Points on a hilly landscape, in no order, each with its height.
A ball rolls from a point to whichever of its 2 nearest points has the largest drop for the distance, and stops where none of them is lower. Distance is the straight distance between rows; heights are no part of it.
<331> (h 4.88): [136  83 117 201 130 127 112 142 126 129 112 127 192 144 138 116 127 129
  84 104 163 140]
<1174> (h 4.58): [ 99 152 182 140 129 140 128 153  86 147 106 131 159 116 144 133 142  78
 130 100 102 112]
<160> (h 5.53): [126  89  54 104 138 160 102 142 107  79 123 133 111 155  59  91 129 168
  87 102 183  99]
<679> (h 3.04): [131 148 141 162 109 125  82 163 134 165  88 102 213 146 163 157 186 135
 158 146 140 150]
<518> (h 6.14): [129 153 201 100 111 135 139 134 120 100 161 158 117 125 117 123 131 142
 108 114  81 120]
<150> (h 3.50): [120 141 143 125 127 119 155 122 121 116 109 121 144 119 113 162 126  86
 115 113 129 140]
<172> (h 0.79): [116 104 130 210 104 107 129 133 141 145 108 110 198 124 183 139 160 154
  75 140 165 150]
<560> (h 8.42): [142  97  94  83 103 100 127 154 127 111 148 180 116 100 156 173 180 167
 152 149 119 170]
<222> (h 3.75): [127 133 134 121 141 174 163 103 129  49 119 110  88 150  77  91  88 156
  89  98 152 108]
<49> (h 4.84): [119  86 159 176 156 149 121 164  97 106 117 146 156 147 133  93 118  95
  97  84 145 123]
<817> (h 5.61): [117 143 225 128 124 145 150 136 120  92 149 148 122 132 134 101 121 139
  83 106 102 109]
<382> (h 7.73): [106 149 134 123 126 126  98 169  86 200 129 128 118 135 162 148 166  95
 193 154 121 109]
<289> (h 4.74): [126 112 119 145 155 145  91 137 124 158 109 124 132 151 115 127  94  68
 155  87 156  97]
<1084> (h 5.66): [149  99  62 180 140 151  76 124 155 143 104 124 176 149  96 124 131 144
  96 101 177 127]
<446> (h 4.72): [131 145 107 127 116 106 120 145 157 158 101  85 151 130 156 180 176 108
 186 183 148 163]
<1132> (h 7.54): [126 130 132 151 126 118  99 144 138 170  92 111 165 150 139 158 142  84
 161 123 157 134]
<919> (h 6.08): [112 178 162 122 142 134 144 129 107 178 127 131  73 135 140 130 151  65
 157 154 100 104]
<1071> (h 4.37): [ 99 108 169 162 131 129 155 141 129 119 133 117 127 139 160 123  94  92
 120 102 149 107]
<366> (h 2.92): [134 196 159  89 154 132 160  90 141 155 108 115  95 121 119 113 121  60
 143 159  60 118]
<598> (h 8.49): [128 116  90  77 120 130  94 178 114 152 141 150 123  85 174 170 182 137
 204 154 102 150]
<192> (h 4.59): [115 104 125 165 133 138 128 134 135 130 117 109 143 145 139 128  84  87
 139  90 159 107]
<702> (h 5.30): [144 114 111 171 109  98 112 137 139 155 114 137 182 130 132 170 198 152
 104 155 152 171]
<543> (h 5.32): [134  88  77  90 140 137  95 123 106  88 147 151 109 153  61 109 109 184
  95 112 175 122]
<545> (h 6.55): [127 123 134  99  98 113 143 119 120  97 163 144 127 131 125 142  87 147
 136 108 108 135]
<593> (h 5.27): [123  84  79 215 158 153 128 138 134  94  64 103 162 118 122 111 124 128
  95  79 178 118]
<954> (h 7.74): [130 172 138  69 124 144 170 132 144 121 163 117  60  85 182 110 134 143
 194 177  43 126]
<941> (h 8.20): [147 223 156 107 118 147 140 128 127 174 145 134  57  84 144  93 154 135
 152 178  40  81]
<646> (h 3.93): [ 79 121 170 151 112 115 159 151 132 128 135 101 138 120 200 142 133 103
 118 137 148 117]
<383> (h 5.62): [138  87  55 224 137 136 131  94 129 153 101 101 148 110  85  66 162 197
  72 103 175 120]
<124> (h 4.21): [ 92 136 167 157 115 128 122 167  95 148  97 110 194 120 172 146 146  94
 134 113 122 126]
<409> (h 8.58): [163 211 145  93 134 132 157 105 155 169 138 118  60  94 149  73 138 131
 161 203  25  98]
<880> (h 5.18): [136 149 105 105 133 100  86 131 159 184  94 105 143 146 140 173 158  95
 194 170 152 152]
<1035> (h 4.97): [112 122 132 143 132 135 176 104 133  79 118 102 126 125 120 122  75 118
  92  98 149 119]
<1199> (h 7.06): [132 102 109 120  85  89 152 119 118 100 154 144 138 124 134 153 104 175
 128 124 127 150]
<246> (h 4.67): [119  84  89 171 143 147 156 124 107  76 102 116 122 133  85  96 120 155
  73  91 185 112]
<375> (h 5.48): [123 125 114 124 119 108 186  88 133  90 129 108 121 127 108 142  85 123
 102 125 144 142]
<1018> (h 6.01): [126 147 217 130 129 166 145 113 138  73 135 125 104 141 115  83  86 166
  84  93 116  98]
<245> (h 6.98): [143 100  88 121 153 118  66 125 157 158 120 146 149 148  99 158 123 108
 125 121 182 133]
<844> (h 4.28): [150  97 112 143 132 114  74 154 106 143 127 162 199 142 111 131 153 126
  91 122 140 166]
<240> (h 5.99): [133  96  92 110 119 124  90 133 122 124 152 144 151 142 103 139  85 130
 133  93 144 122]
<54> (h 5.00): [113 192 197 122 130 136 173 115 150 147 137 107  72 106 161  98 124  97
 130 159  79  94]
<445> (h 8.43): [121 155  90  46 143 103 113 125 128 167 127 138  98 105 158 160 128  92
 208 169  89 145]
<1221> (h 7.78): [127 150 138  61 117 141 142 159 118 109 158 155  87  76 151 155 173 141
 173 148  66 143]
<569> (h 5.54): [133 112 136 111 118 101 135 137 106 111 146 169 136 125 105 162 164 130
 100 129 128 158]
<971> (h 7.63): [113 140 139 127 132 118 101 145 110 191 114 129 125 146 142 150 138  72
 180 137 137 113]
<521> (h 5.12): [107 150 111 100 127 133 162 155 122 126 136  71 122  80 172 171 160 113
 193 187 105 156]
<298> (h 5.42): [137  85  81 248 147 141 117 106 124 146  93 113 177 120 120  59 158 185
  45 110 168 139]
<827> (h 3.71): [110 142 145 140 105 125  95 180  97 161 109 103 202 118 164 154 177 119
 167 139 115 141]
<1113> (h 6.83): [153  95  60 117 135 100  84 106 160 143 134 150 139 137  94 158 121 145
 118 129 176 146]
<802> (h 7.31): [138 106 105  81 127  94 116 122 149 131 156 157  98 138 126 160 112 116
 156 142 141 148]
<264> (h 7.59): [134 121 114  83 120  97 149 133 147 127 154 139  88 126 148 164 137 109
 170 164 118 155]
<599> (h 4.56): [114 167 216 132 132 138 173 112 158 126 140 121  70 130 159  88  99 108
 117 135 104  91]
<866> (h 4.44): [108 149 164 136 143 139 175 106 134  88 101 112 126 109 125 129  97  87
  96  97 124 117]
<903> (h 2.12): [111 110 131 187  95 106 135 148 159 146 125  99 178 132 191 155 149 138
 116 148 162 142]
<228> (h 5.95): [144  68  60 152 127 148  87 146 102 105 139 136 166 156  90  69 114 184
  82 106 164 124]
<494> (h 8.93): [128 203 133  94 144 142 177 101 134 164 140  97  77 104 170  89 128 100
 171 204  30 111]
<42> (h 6.84): [139 155 191  90 108 137 143 105 149  98 164 138  82 148 126 105  76 174
 146 123  82 115]
<1079> (h 5.46): [147 144 150  65 148 130 133  91 151 106 155 147  68 151  92 119  90 113
 133 132 113 126]
<834> (h 7.08): [146 119  90 138 156 133  31 124 167 174 100 145 183 151 107 152 135 128
 123 116 175 134]
<851> (h 5.37): [113 106 128 152 116 129 155 121 106  91 124 121 161 122 116 130  97 134
  85  87 146 121]
<626> (h 4.02): [110 131 182 150 160 164 167 117 147  88 119 114  79 139 136  85  76  96
 115  90 137  85]
<780> (h 8.17): [138  77  86 145 108 104 148  98 108 103 153 126 112 147  86 112 105 207
 100 122 172 140]
<85> (h 3.16): [100 118 131 153 104 103 160 149 152 138 131  86 141 119 188 169 147 112
 142 167 155 144]
<287> (h 6.06): [161 108  87 182 116 102  89 105 151 169 126 155 175 135 121 149 183 177
  90 146 150 172]
<816> (h 7.09): [145  94  90  92 129  89 113 108 141 116 151 167 106 141  97 155 115 143
 121 133 160 150]
<45> (h 4.91): [127 129 135  77 133 107  95 150 112 139 139 173 133 115 115 174 165 109
 141 134 116 148]
<1096> (h 6.38): [121 120 119 116 138 174 116 133 118  93 134 122 115 146  92  99  73 111
 128  71 133  87]
<607> (h 8.68): [121 177 101  63 141 126 134 117 111 177 140 137  68 107 164 131 126  98
 206 177  59 120]
<41> (h 5.17): [110 111 194 153 146 154 145 143 104  78 132 144 130 142 126  89 110 124
  77  84 131 113]
<92> (h 4.20): [124 111 102 136 142 149 178  95 116  59 111 103  81 146  68  96 104 161
  78 113 175 119]
<978> (h 3.65): [138 142 125 133 120 118  48 154 145 186 102 132 195 148 149 163 176 129
 167 144 139 146]
<966> (h 7.76): [139  92  96 113  86  84 151 137 124 107 156 162 124 112 155 164 147 180
 141 143 121 166]
<117> (h 8.97): [107 196 115  99 128 144 141 131  86 181 135 111  78 103 162 135 142 100
 197 180  67 108]
<964> (h 8.22): [120 140 104  72 127 110 101 152 118 166 135 144 111 107 154 174 161 108
 200 157 107 141]
<578> (h 4.92): [146  90 121 122 127 104 108 135  96 114 146 175 156 140  91 137 146 141
  84 118 143 152]
<427> (h 4.05): [108 143 127 125 118 113 146 153 135 151 122  83 131 119 168 171 160  94
 181 175 129 147]
<1010> (h 6.09): [130  67  45 168 115 153 121 139  91 103 122 110 137 154  86  43 134 216
  81 110 178 109]
<1161> (h 8.78): [123 132  99 107 108 128 106 179 114 141 128 110 157  85 170 177 183 144
 200 156 107 153]
<984> (h 7.42): [146 130 124 183 139 140  70 128 161 166  70 115 195 162 133 145 144 108
 148 105 168 134]
<394> (h 5.68): [113 169 176 108 131 136 162 135 128 145 147 130  84 115 140 136 150  88
 150 158  90 116]
<611> (h 6.44): [104 149 163 110 113 112 183 118 145 105 147 105 110 119 159 139 106 108
 126 145 112 131]
<415> (h 7.04): [118 161 168  84 111 120 183 118 152 109 167 113  78 112 173 119 109 130
 158 166  77 128]
<389> (h 1.64): [122 168 163 120 167 138 172  96 141 136  91 107 103 129 125 122 110  42
 135 136 102 125]
<414> (h 5.26): [140 148 169  84 158 147 108 107 142 124 150 161  60 150  81 104 100 109
 127 113 122  99]
<1046> (h 4.29): [120 149 180 122 143 145 162 104 151 119 146 120  71 151 130  93  79  96
 130 121 116  99]
<1186> (h 4.34): [140 136 150  89 130 152 138  93 132  64 145 133  84 158  69 111  87 172
 106 110 129 123]
<575> (h 6.54): [160 106  70 141 123  95  78 107 157 161 124 159 162 129 108 169 155 165
 110 139 157 162]
<444> (h 7.96): [110 162 113  92 128 134 114 160  92 179 132 114 105 105 159 161 169 107
 214 171 101 125]
<433> (h 6.42): [161 191 207 116 125 140 139  99 171 135 120 116  83 119 110  60  84 136
 127 127  74  80]
<457> (h 5.07): [129 148 167  86 145 138  98 125 111 144 153 172  94 136  98 117 115 101
 131 103 103  99]
<674> (h 4.86): [120 132 146 123 158 148 103 132 106 157 122 149 106 143 108 118 102  67
 144  88 127  91]
<546> (h 4.94): [141 109 103  84 128 127 123  99 111  75 148 149 100 150  62 125  95 179
 104 110 147 136]
<1034> (h 6.22): [142 170 219 124 130 156 143 105 166  96 121 110  91 129 108  74  82 155
 106 108 102  89]
<349> (h 6.50): [111 101 128 152 150 181 138 147 116  70 115 116 119 141 110  87  86 117
 110  66 148  86]
<805> (h 5.49): [142 107  79 192 149 147 104 120 145 126  66 108 174 136 100 136 131 120
 107  90 181 133]
<832> (h 2.61): [119 157 147 107 143 122 147 114 128 140 105 118 118 129 115 153 122  59
 142 132 119 133]
<464> (h 3.64): [153  88 100 119 118  99  68 160 111 144 151 182 192 131 136 136 154 152
 110 137 115 177]
<476> (h 5.81): [146  83  59 139 127 139  73 137 134 125 137 136 168 147  91 113 106 153
 105 101 169 123]
<788> (h 6.07): [139 139 122  89 131 110 182  79 146  86 138 116 106 133 103 134  80 118
 117 143 110 152]
<1110> (h 5.16): [133  69  97 216 137 132 126 130 106 114 108 125 178 134 125  82 131 161
  53 103 174 136]
<508> (h 7.79): [150  90  64 181 100 101 123  92 130 140 137 122 164 123 104 123 118 195
  96 114 155 140]
<1216> (h 7.99): [138  76  62 175 111 109 142  91 107 130 138 112 127 125  79  87 122 214
  93 115 178 127]
<1063> (h 8.50): [128 155 119  69 129 162 163 157 119 110 158 123  73  59 173 137 165 145
 202 163  59 141]
<7> (h 7.25): [154 142 111 167 140 139  40 112 163 174  87 140 205 168 126 148 171 147
 119 124 158 154]
<898> (h 7.70): [141 192 174  84 120 144 138 143 129 146 158 148  64  85 144 115 165 139
 160 162  49 105]
<133> (h 7.56): [143  82  90 157  93  98 118 120 121 126 150 143 170 135 124 137 117 177
 105 117 142 149]
<333> (h 4.60): [125  96 152 181 142 134 107 163 110 135  98 132 189 145 143 121 136  92
 110  97 146 138]
<643> (h 5.01): [118  78  89 213 143 130 151 117 110 101  86 107 158 108 118  99 126 156
  64  88 185 118]
<378> (h 4.27): [130 105 131 161 113  98 141 142 115 125 122 139 168 125 127 161 175 128
  91 139 152 159]
<377> (h 6.97): [136 164 174  71 115 133 133 143 121 115 161 162 100 100 128 140 164 134
 143 136  61 124]
<257> (h 6.59): [155 180 184  86 125 138 132  95 160 134 149 137  71 134 112  86  81 138
 151 128  70  95]
<996> (h 2.59): [102 105 129 185 109  91 167 115 124 118  99 107 168 103 163 149 139 139
  70 127 173 138]
<88> (h 5.79): [142 153 142  70 145 119 159  84 157 117 142 128  89 139 113 117  88  92
 148 151  84 134]
<238> (h 6.89): [ 86 156 164 116 125 120 187 132 143 122 141  81 102 106 190 140 129  90
 136 175 113 127]
<112> (h 6.21): [127 125 128  99 122 138 124 119 122 109 152 132 120 142 102 129  72 116
 135  94 119 111]
<1265> (h 4.15): [134 118 115 113 121 108  71 159 126 164 124 149 175 132 134 169 169 119
 153 136 132 150]
<745> (h 5.78): [115  95 135 143 118 144 141 128  78  66 136 133 159 140 102  90  92 177
  70  87 137 125]

For each start below, name the point where the ball stops.
<1010>: <643>
<382>: <378>
<240>: <643>
<88>: <172>
<192>: <172>
<780>: <112>
<1216>: <112>
<802>: <378>
<245>: <378>

Call two points neighbours if one is among the 2 nearest of the other. Go from one point of each pair to the other, from neighbour to neighbour, staying as low as possible. Name the highest point that can't be avoided.
<222>, <626>: <745>
<427>, <679>: <569>
<333>, <222>: <1110>
<679>, <626>: <1174>
